Points on a hilly landscape, in no order, each with its height.
From any point a climber steps to the highest of the 5 points nearest to it. It stops when none of these is higher. Distance is the straight distance between rows; heights are no part of it.
J540 (h 612): -31	7	12	-20	25	15	0	-35	19	-22	36	-14	63	-49	14	38	-10
J865 (h 608): -11	41	7	-5	-26	3	-44	21	49	29	14	16	7	15	43	-6	-28
J892 (h 456): -23	23	5	-22	3	20	13	-49	58	-14	56	12	49	-63	26	46	-37
J185 (h 491): 41	-28	14	-19	2	-13	-10	14	-30	0	-26	11	-48	29	-43	-15	7
J835 (h 525): 3	67	13	27	-23	-11	-15	-17	60	-18	-17	-1	59	-14	39	33	-3
J724 (h 318): 50	-36	29	0	6	14	-5	-3	-55	44	-34	11	-57	13	-53	-53	-10
J512 (h 588): -1	-19	-26	42	3	15	33	-4	-13	2	-22	-19	-13	7	-10	7	31
J574 (h 696): -11	-39	-27	-19	19	2	47	-23	-36	3	23	-2	-9	-22	1	-1	7
J993 (h 604): -7	63	11	-14	-23	-8	-55	28	58	13	5	23	14	6	53	1	-35
J569 (h 674): -24	-80	-17	-8	30	22	25	-34	-39	-3	-3	4	8	-18	-44	6	1
J160 (h 542): 22	-13	13	-8	-25	-12	-21	24	14	44	-16	-12	-5	1	7	3	-1
J978 (h 404): -1	63	33	10	-14	-23	-24	-6	51	-29	-24	-2	43	2	46	26	-7
J715 (h 99): -45	-52	-41	-23	37	11	-4	-32	-35	-12	33	-4	-3	5	-25	41	-11
J37 (h 648): -20	6	-7	-30	29	-10	26	-13	-13	-20	37	-7	21	-18	18	17	-3
J211 (h 607): -19	57	-12	17	-1	-3	8	-8	7	-31	10	-13	30	10	33	17	15
J571 (h 437): 47	-31	12	3	8	20	-12	13	-49	46	-17	25	-46	20	-61	-65	-12
J563 (h 519): -3	40	10	-11	3	28	21	-33	36	-17	52	-6	54	-52	43	17	-10
J391 (h 708): -1	-66	-17	-31	37	25	52	-14	-57	-18	-13	-1	-6	-21	-52	-15	33
J901 (h 698): 5	39	13	-18	-27	-4	-29	10	31	29	-7	8	-5	17	43	7	-22
J217 (h 483): 27	-24	7	11	8	-12	4	11	-24	-23	-47	-1	-46	22	-44	2	21
J324 (h 484): 40	-28	5	-10	5	-5	-24	21	-30	26	-6	27	-52	30	-47	-54	-11
J851 (h 574): 10	-8	4	11	-21	-7	-44	47	19	39	3	0	14	-1	7	-36	3
J83 (h 431): 34	-28	23	12	8	5	12	-11	-47	11	-47	6	-68	27	-63	-22	3
J541 (h 690): 6	-20	-27	23	9	22	46	-2	-26	5	-2	-16	-10	0	-8	-11	39
J197 (h 492): 37	-22	19	-16	0	-17	-14	30	-15	-3	-25	4	-38	24	-30	-14	8
J830 (h 251): -13	11	-24	28	-14	5	20	-8	-8	-2	13	-14	-12	13	16	6	11
J214 (h 581): -16	28	12	-22	15	19	10	-27	38	-12	50	-10	54	-55	23	29	-25
J702 (h 705): -5	-67	-15	-23	27	19	46	-23	-40	3	9	-7	4	-26	-23	-3	18
J734 (h 57): -36	-61	-35	-16	27	22	2	-37	-37	-13	22	-7	-6	4	-28	26	-11
J572 (h 408): -2	-9	-14	47	-15	-9	18	-3	-1	5	-26	-15	-19	4	3	22	20
J322 (h 480): 20	-21	-12	22	26	11	17	8	-41	-27	-33	-7	-37	32	-50	-11	38
J677 (h 664): -5	-15	-25	0	5	17	50	-8	-25	3	19	-5	-6	-10	18	-1	18
J308 (h 485): 19	-31	-4	31	2	-10	7	13	-11	-8	-37	-14	-12	9	-21	8	34
J170 (h 587): -19	38	-12	23	-6	-3	22	-13	-7	-25	21	-11	10	21	23	16	9
J968 (h 551): -36	24	19	31	-33	-27	-22	40	51	27	7	18	18	-36	28	-40	-31
J628 (h 699): 12	-48	-27	-14	32	20	57	-1	-40	-7	-5	-9	-1	-12	-22	-19	44
J530 (h 453): -1	61	32	-17	-23	-26	-30	5	44	-5	-12	13	11	10	45	30	-12
J270 (h 515): 32	-30	15	-1	1	-15	-7	23	-1	17	-34	-9	-20	15	-9	-1	12
J680 (h 692): -41	45	21	22	-33	-22	-36	29	54	16	15	25	17	-35	39	-34	-49
J922 (h 599): -14	64	-2	30	0	7	5	-14	30	-27	14	-19	53	1	42	20	5
J688 (h 578): 2	56	22	-27	-22	-21	-42	9	55	4	-7	19	21	8	44	29	-24
J958 (h 479): 17	-29	10	16	13	2	12	-2	-41	-21	-42	4	-63	29	-66	-14	13
J889 (h 715): -19	-92	-24	-14	31	43	14	-35	-48	-8	-5	1	6	-10	-54	1	4
J641 (h 466): -3	44	15	-18	-27	-26	-29	1	39	6	-10	-1	-5	11	36	24	-17
J407 (h 506): 4	54	8	-10	-8	23	21	-45	62	-30	72	16	52	-40	50	25	-27
J66 (h 478): 17	-14	-25	17	29	26	35	3	-53	-29	-30	0	-54	29	-61	-25	34
J6 (h 691): -32	33	-4	26	-20	-16	7	-9	10	-15	2	-12	-5	15	22	25	-2
J246 (h 614): -43	-17	-16	-32	27	-17	2	-26	-17	-26	28	-16	25	-18	-3	25	-7
J504 (h 534): 27	-20	3	-9	-5	-10	-31	38	-24	17	4	24	-29	30	-34	-49	1
J619 (h 600): -14	17	2	4	-33	-6	-45	35	39	46	8	6	9	-2	31	-20	-29
J640 (h 570): -15	55	13	18	-19	-13	-8	-11	29	-33	-9	-6	27	8	33	27	1
J748 (h 558): 7	-8	2	7	-12	-19	-44	58	-1	21	2	14	9	7	-14	-54	-2
J184 (h 538): 22	-11	14	0	-17	-22	-18	18	12	30	-21	-20	-8	-3	1	0	7
J652 (h 620): -13	31	-15	-13	17	5	31	-12	-1	-29	41	-14	26	-2	34	15	3
J891 (h 566): 1	10	11	-2	-32	-21	-11	2	21	26	-24	-7	-15	6	21	19	-11
J117 (h 693): 19	-12	0	-3	-8	-13	-39	55	-16	15	7	15	-8	29	-18	-46	7

Two climbers start at each pair of points below. Name the first point that both come to, or write never.
J978 / J270 -> J901
J512 / J574 -> J889
J66 / J308 -> J541
J184 / J677 -> never
J217 / J324 -> J504

Call two points neighbours if one is among the 5 nearest of the other. Go from one point of each pair to the other, from neighbour to neighbour, staying as high as possible. Name the lowest point that can't be avoided.
J901 / J889 -> J891
J901 / J117 -> J851
J889 / J6 -> J211
